Each row is a point on a landscape with many valleys, with its height.
A ball rolls from a point to the lowest of its 5 nearest points, and stops where none of them is lower. Distance is the straight distance between rows; heights are no part of it.
k_66 h=128: [  3  -4   3 -21  -4  -6 -17  26]
k_248 h=448: [  2 -15   2  -1  -2  -8 -20   7]
k_574 h=234: [  4   3   6 -16   5   0  -5  30]
k_663 h=307: [ -6 -13  11   6  25  -4  18  28]
k_309 h=318: [-1  1 12  2 15 -2  4 27]
k_586 h=331: [-5 -9 14  3 20 -2  3 20]
k_760 h=179: [ 5 -6  7 18 14  0  9 15]
k_249 h=127: [  5   2  -1 -29 -10  -2  -7  30]
k_13 h=274: [  3   7  10 -17  10   1   3  35]
k_755 h=357: [-10  22   0 -14   6   5  23 -20]
k_694 h=192: [  6   3   4 -16  -2  -4 -10  28]
k_520 h=285: [  2   7   8 -14  13   3  15  33]
k_613 h=293: [-7 -8  8 20 18  0 13  3]
k_274 h=99: [11 -3  6 14  2 -2 -2  9]
k_88 h=176: [-13   6  -7 -10  -9   0  -4 -24]
k_795 h=315: [ 2 -3  6 13  1  1 -9 -1]
k_118 h=227: [  2   2  -2  10  -7   1  -6 -13]
k_492 h=328: [  0  -6  11   0   8  -3 -11  17]
k_497 h=413: [  7 -18  -4   0 -13 -10 -21   4]
k_600 h=108: [-15  10  -2  -4  -5   5   7 -26]
k_622 h=358: [ -4   6 -15 -15 -14  -1   0 -28]
k_646 h=103: [ -2  17  -6   6  -3   8  13 -20]
k_173 h=471: [ -4  -9  -6   5  -6   0 -13 -11]
k_878 h=183: [ 10  -8  -2   3  -4  -7 -15  14]
k_338 h=518: [ -1  -6 -23 -17 -19  -2  -4 -29]
k_585 h=297: [-5 -5  9 17 16  2  6  3]
k_268 h=185: [  0  14  -8  -8 -17   6   5 -23]
k_219 h=119: [16 -1 -2 16 -4  2 -3  0]
k_146 h=346: [ -4  21  -3 -15  -3   7  21 -21]
k_999 h=187: [ -7   9   0  12   2   9  16 -16]
k_31 h=409: [ -6  -9  17   0  13  -3 -13  17]
k_707 h=641: [  2 -13 -16   3 -17  -5 -11 -18]
k_281 h=230: [-11  18  -3  -9  -3   6  11 -25]
k_930 h=160: [  0   4  -1  16  -1   5   5 -10]
k_998 h=275: [ -7   7   0   7  -4   3   5 -21]
k_184 h=652: [ 13  -8 -17   7 -18  -3 -13 -10]
k_809 h=355: [-6 -5 12 16 11  2  1  0]
k_384 h=266: [ 1 -8 11  6 22  0 14 24]
k_749 h=444: [ -8  -3   7  12   0  -1 -10  -8]
k_74 h=51: [  0  12  -5 -26  -7   6   8  30]
k_782 h=341: [  8  -8   3  -5  -1  -4 -17  16]
k_946 h=438: [ -5  -7  13  -6   5  -4 -16  22]
k_582 h=335: [-3 -8 11  7 14 -2 -4 16]
k_896 h=125: [ 13  -1  -2  12 -10  -5 -13   0]
k_473 h=141: [  4   7  -1  15  -7   4   3 -11]
k_868 h=426: [-14  10  -3  -1  13   6  31 -22]
k_816 h=290: [  6  -8  -2   9  -7  -4 -19   0]
k_51 h=261: [-15   3   6   6   5   6  10 -18]
k_653 h=273: [-15   6   4   7   8  10  17 -20]
k_152 h=135: [ 16  -4  -5   2  -8  -5 -15  11]
k_641 h=633: [  7 -17 -32  -9 -17   1  -1 -27]
k_116 h=608: [ 13 -24 -18   0 -16  -5 -15  -4]
k_939 h=129: [  5  13  -9   6 -11   5   5 -18]
k_982 h=181: [ 15 -12  -8   1  -8  -9 -20  10]
k_968 h=236: [ -1   5  -9   2 -14   3  -4 -22]
k_739 h=203: [ 5 -5  8  5  5 -6 -8 14]
k_767 h=286: [-11   6   5  13   6   6   8 -14]
k_977 h=368: [-15  -3  10  13   9   3  -4 -10]
k_27 h=351: [-15 -10  12  13  19   1   2  -3]
k_555 h=222: [ 14  -5  -2  -8  -5  -9 -13  24]
k_134 h=243: [-13  10   3  -5   3   8  17 -24]
k_815 h=122: [ 14  -1  -7  16 -11  -5  -9   3]
k_104 h=326: [ 12 -13  -6 -19  -9  -7 -19  23]
k_98 h=356: [-16   0  -3  13  14   6  28 -18]
k_200 h=139: [  6   1  -4  12 -10  -2 -10  -6]
k_921 h=439: [ -4  16  -3 -38  -5  -7   7 -19]
k_417 h=251: [17  0  2  0 -4 -3 -5 24]
k_476 h=423: [ -6  19  -1  -9   9   8  34 -18]
k_706 h=177: [ 14   3  -1 -17  -4  -3  -7  32]
k_222 h=402: [ -8  20   1 -13  10   5  31 -19]

Where does a ball stop that starts at each point below?
k_476: k_600
k_755: k_646
k_222: k_600
k_868: k_600
k_118: k_274
k_641: k_600

Two balls start at each pair of points below. Name the first point that both come to, or write none.
k_338 and k_184: none
k_146 and k_930: k_646
k_173 and k_816: k_219
